Each scene shows the same named points in several views. A view is turned or mirrored, shifted and resized as a whole, has a little noise and may leave points out.
In the rows, zero is written as 100.

Scene 1
View 1
rumam: [ 96 114 115 123  95 112 108 114 109 104  98 101  84  91  91  88  81 100
  88 105 114  98  89  98  99  95 114  95 115 108  93  94]
lis: [ 90 114 119 127  97 112 111 119 111 107 101 108  76  86  83  88  77  90
  83 110 122  90  89  94  99  95 120  93 118 102 103  99]
zaf: [104 109 106 110  89 113  93 110  88  98  82  92  97  97 105  89  94 114
  93 110 108  97  97 103 103  94 116 102 104 115  80  93]
pigo: [ 98 111 114 116  91 111  96 116  95  99  90 100  85  97  92  91  87 104
  90 113 117  93  94  95 104  95 124 100 110 108  89  97]
mem: [101 112 105 115  95 115 101 108  93 103  83  95  96  91 105  85  88 110
  89 109 108  98  94 105  99  92 110  97 108 115  86  93]
Tevan: [ 97 113 113 123  95 116 108 110 109 102  97  95  90  91 100  88  84 105
  92  98 106 110  89 102  98  95 100  98 115 117  89  87]
Gigu: [108 109 103 105  90 115  89 104  82  96  74  87 104  99 114  88  98 121
  96 109 102 102  97 106 102  91 111 105 102 120  74  89]
Zam: [ 99 111 107 116  95 116 101 109  97 103  85  94  95  91 106  85  89 109
  91 106 107 101  92 105 100  92 108  99 111 115  84  90]
noti: [ 97 112 108 125 100 120 118 104 113 105  95  93  93  83 109  79  84 106
  90  94 100 112  85 112  92  94  88  93 117 119  90  82]
rel: [107 107 101  98  85 112  78 112  68  97  68  94  99 101 105  90  99 117
  90 125 115  82 104 101 107  91 136 107  98 110  79 100]
tedur: [ 97 113 109 117  95 116 104 110  99 102  88  95  92  90 102  85  87 106
  89 105 109  99  90 105  99  93 107  96 112 114  88  91]
Damel: [103 114 116 117  90 112  97 105 105  90  99  85  98 107 102  96  90 118
 103  88 100 122  89  97 103  98  94 104 110 123  73  85]
pese: [101 112 120 116  88 109  90 112 102  90  99  93  90 110  92 100  89 112
  99  99 110 109  92  89 108  98 114 105 110 114  78  93]
View 2
mem: [117 101  63 118 100  98  93 117  86  84  92  88 119 102  98 102  70 104
  69 101 116  91 102  86  96  91 108 113 103  83  82 104]
zaf: [129  97  70 108 101 109  89 127  77  86  95  83 121  96  90 101  71 104
  64 103 124  79 101  84  91  90 107 107 106  80  78 103]
tedur: [112  98  66 118 100  98  98 113  91  79  98  84 115 106 100 100  70 104
  74  96 115  95 107  83  97  98 110 115 104  85  86 103]
pigo: [116  83  65 110  92 114  88 117  85  81 105  85 118 120  86  95  59 111
  86 100 112  88  97  82  87 103 104 121 104  89  74  92]
Zam: [116 100  67 118 101  98  96 118  86  83  96  85 118 101 101 102  72 105
  67 101 118  90 104  84  98  95 109 111 102  83  86 104]
Damel: [106  95  97  94 129 108 106 132  77  86 117  69 116  93 117  91  94  93
  63  84 114  76 121  83 112 102 115 102 121  90  94 111]
Tevan: [ 98  96  74 115 111  93 106 110  96  80 108  80 112 110 112  97  76 100
  78  92 109 101 114  85 106 104 115 115 110  92  92 102]
Gigu: [133 104  82 106 108 110  91 136  70  86  97  81 119  83  98 103  82  98
  50 101 124  69 106  84  98  87 107  98 110  76  82 108]
pese: [112  79  91  91 114 122  95 130  72  84 118  74 119 111  99  87  77 102
  81  86 111  72 108  83  99 108 109 112 118  92  79  95]
lis: [ 92  79  56 119  86 100  96  93 106  78 109  88 113 140  95  92  52 113
 109  92 101 115  97  81  90 116 108 136 102 101  82  86]
rumam: [ 97  87  67 113  98  98  99 106  96  78 106  83 114 125 102  94  64 107
  93  91 106 101 106  85  97 110 110 125 105  94  84  94]
rel: [156  91  58 109  83 125  72 137  61  89  84  91 128  97  62 107  60 111
  60 113 129  66  82  82  74  82  95 107  99  72  60  95]
noti: [ 90 112  72 125 115  75 114 103 104  80 103  83 110 102 128 101  83  98
  65  92 110 110 122  86 113  96 121 108 107  88 101 114]
View 3
pese: [ 89  85  95 119 108  90 121  97  98 106 114 106 112  97  75 105 106 102
 100  85 101  86  71  99 103  98  75 105  96  84  99  99]
Tevan: [ 99  92  90  97 100  86 114 104  97  96 121 124 104  83  75  99 109 101
  94  97  95  87  85  93 110  83  85  97  91  79  91 108]
pigo: [104  83  97 131 104  84 123 106  99  93 118 121 112  98  73 101 104 106
 108  95  97  91  84  96 105  86  93 101  96 100  95 102]
rumam: [106  89  93 116 102  84 115  99  97  90 117 130 108  89  74  98 110  97
  96  93  92  87  82  98 111  85  93  96  89  91  91 104]
lis: [115  89  94 129 103  79 114  95  98  81 115 145 109  91  73  93 113  95
  93  92  88  88  83 101 115  80 105  88  84 100  89 103]
noti: [101  95  85  77  95  87 108 109  96  95 127 127  95  72  76  98 109 101
  92 106  92  87  94  88 109  78  86  95  92  72  85 110]
tedur: [100  87  93 108 101  86 117 112  99  95 123 122 106  88  74  99 105 106
 104 101  96  90  90  91 106  82  90 101  94  88  92 106]
Zam: [ 95  84  94 113 100  87 123 117  99 100 125 111 108  93  74 103 102 110
 111  99 101  90  89  88 101  85  86 109 100  89  95 104]
rel: [ 96  74 102 144  99  87 133 130 102 105 125  98 117 110  68 109  94 125
 134 103 106  95  96  84  92  85  90 122 108 110 102 101]
Damel: [ 83  88  89  90 102  94 117 101  96 114 118 100 104  84  77 107 105 101
  97  92 103  85  75  94 102  97  64 108  98  66  97 104]
mem: [100  83  92 110  99  88 120 117  98  97 124 117 106  90  73 102 103 109
 110 104  99  91  93  88 104  81  90 107  99  90  93 105]
Gigu: [ 88  83  94 104  99  91 124 121  98 110 127  95 107  91  75 108  97 116
 116 102 106  91  90  85  96  87  74 116 105  84  98 106]
View 4
tedur: [121  97 126 107  99  83  98 105  90 115 107 102  88 108 111 102 101 111
 105 111  71  80 127  96  89 130 114 113  85  82 112  91]
Gigu: [123 105 123  85  81  86  84 115  64 117 129 103  78 113 115 110  94 110
  95 112  74  79 126  97  91 121 107 103  78  81 105  97]
Damel: [112  97 132  86  82  79  91 122  67 111 113  94  73 118 122 116 103 116
  88 123  75 101 110 100  94 125 102 120  89  99 106  78]
zaf: [129 105 124  97  86  89  92 107  76 120 125 105  86 108 111 110  95 109
 103 110  74  76 130  95  87 128 112 106  78  79 113  97]
noti: [106  84 128 108 111  76  93 111  90 104  86 100  77 119 118  86 109 114
  94 116  63  83 123 100 106 122 117 121  94  87  96  83]
Zam: [121  99 124 104  95  84  96 108  83 116 112 103  86 110 112 102 100 110
 101 111  70  78 130  97  91 127 114 111  83  81 110  93]
pese: [124 103 137  94  81  82 104 112  78 121 118  94  84 106 113 127 105 111
 102 118  76 102 119 101  77 136 103 117  81  99 121  84]
mem: [121 100 124 105  95  85  97 105  86 117 115 105  88 108 111 100  99 108
 105 108  70  76 132  95  90 128 114 108  81  79 110  95]
pigo: [130 104 129 112  94  88 110 100  92 125 115 101  95 100 108 116 102 105
 111 109  75  82 131  96  76 139 112 109  77  88 125  93]
rel: [143 118 117  95  74  98  94 101  69 133 148 113  94  99 103 118  85 102
 114 102  79  64 142  91  76 132 111  87  63  69 122 112]
lis: [126  94 134 132 112  84 125  93 117 122  92  96 102  98 107 108 115 105
 117 109  70  87 130  95  76 146 115 120  87  92 126  86]
rumam: [122  94 131 117 104  82 113 102  99 117  97  97  92 103 112 109 110 107
 108 113  72  89 128  97  83 137 112 119  86  93 119  85]
View 5
pigo: [ 91 117 106 111 100  94 101 104  97  98  94 116  96  85  98  90 105  98
  98 102 105  96  96  94  94  92  95 100 115 101  98  88]
mem: [ 98 109 100 113 101 101 109 109  97 101  93 109  93  86 100  90 105 107
  90 111 102 104  95  99  92  94  87  94 112 103  99  91]
noti: [107 114 105 102 101 120 120 112 100 103 102  96  89  87  90 101 103 118
  83 128 107 105  89 101  75  89  84  91 112 110 109  96]
lis: [ 88 135 111 106  99  94 107  99  96  98  99 112  90  78  83  96 104  97
  94 110 122  83  85  92  85  87  98  97 124 100 103  93]
Gigu: [104  95  98 112 101 108 101 113  98  99  95 110 100  93 110  90 105 109
  93 108  85 114 104 100  97  97  88  95 102 108  96  86]
tedur: [ 98 113 103 110 100 105 109 108  97 101  96 107  92  86  97  91 105 107
  90 114 103 101  94  99  88  93  90  95 113 105 101  92]
rel: [ 89 100  98 128 101  80  95 105  95  98  82 125  97  89 111  74 110  97
  96  91  96 103 104  97 114 103  90  96 111  92  86  86]
Damel: [109 103 103  96 101 120 100 115 100  97 106 104 105  94 103 105 100 108
  99 115  86 112 101  94  83  89  97 100 100 120 106  84]
zaf: [ 99 103  99 114 102 100 103 110  97  98  93 113  97  90 105  88 107 105
  93 106  94 108  99  99  97  98  90  95 108 104  96  87]
Tevan: [102 117 106 102 100 111 110 109  99 100 101 103  93  85  92 101 101 108
  91 117 104 101  92  97  82  87  92  95 112 111 106  90]
Zam: [100 108 102 111 101 104 108 110  96 102  96 107  93  88 100  90 105 109
  88 112 101 105  95 100  91  95  89  94 110 103 100  92]
pese: [100 112 105 100 101 105  95 108  98  94 102 112 106  91 100 101 102  98
 103 104  92 101 100  92  89  89 102 104 105 112 101  83]
View 6
zaf: [ 91  99  96 105 102  85 105 108 103 104 104  93 108 103  88 102  92  92
 101  93  81  98 102 106  97 114  99  89 100  90  90 109]
pese: [ 87  97  92 107  99  92  95  96 103  96  97  94 100 101  85  98 102  99
 110  92  93 114 103 104  98 102 100 103  96 101  95 103]
rumam: [ 91 100  93 109  93 103  94  97 101  87  93  99 102  97 105  98 113 104
 106  92  99 110  91 100 103  97 101 105  95  98  94 100]
tedur: [ 87 102  96 109  94  94 105 108 102 100 103  97 108 101  99  99 102  97
 101  96  93 100  91 103 101 110 102  93  97  93  88 107]
Zam: [ 87 102  96 110  96  91 108 110 104 101 104  96 108 102  94 100  98  96
 100  97  89 100  94 103 101 112 102  92  99  92  88 110]
rel: [108  97 101  99 110  79  99 108 106 112 100  90 113 105  92 100  86  83
  99  88  57  86 114 101  90 116  94  82 109  76  97 111]
noti: [ 72 106  92 116  85  97 116 113 104  98 111 100 107  99  97 101 104 104
 101 104 112 106  80 104 108 112 110  95  92  99  79 109]
Gigu: [ 84 100  96 107 101  78 110 110 107 111 110  90 107 104  78 101  88  90
 103  97  83 101 104 109  95 116 102  88 101  93  86 111]
Damel: [ 71  98  92 109  97  82 107 102 105 104 109  90 101 102  68  98  96  98
 109  98 101 117 102 111  99 111 104 100  92 108  86 109]
Tevan: [ 80 102  92 112  91  96 106 104 103  95 102  99 105  99  95  99 105 103
 104  98 103 108  88 103 104 106 104 100  95  99  88 106]
lis: [ 99 101  95 110  92 108  91  97  98  84  87 103 105  99 120  99 115 106
 102  91  95 103  88  94 106  94 101 102  97  92  97 100]
mem: [ 90 102  96 107  96  92 107 111 104 102 103  95 109 102  98 101  99  96
  99  96  87  95  94 103 100 112 104  90  99  90  90 109]

In a view up to two points have been moved. Name them for each view, in the order of its rows, or write -.
view 1 => Gigu
view 2 => -
view 3 => Zam
view 4 => -
view 5 => rel
view 6 => pese, rumam
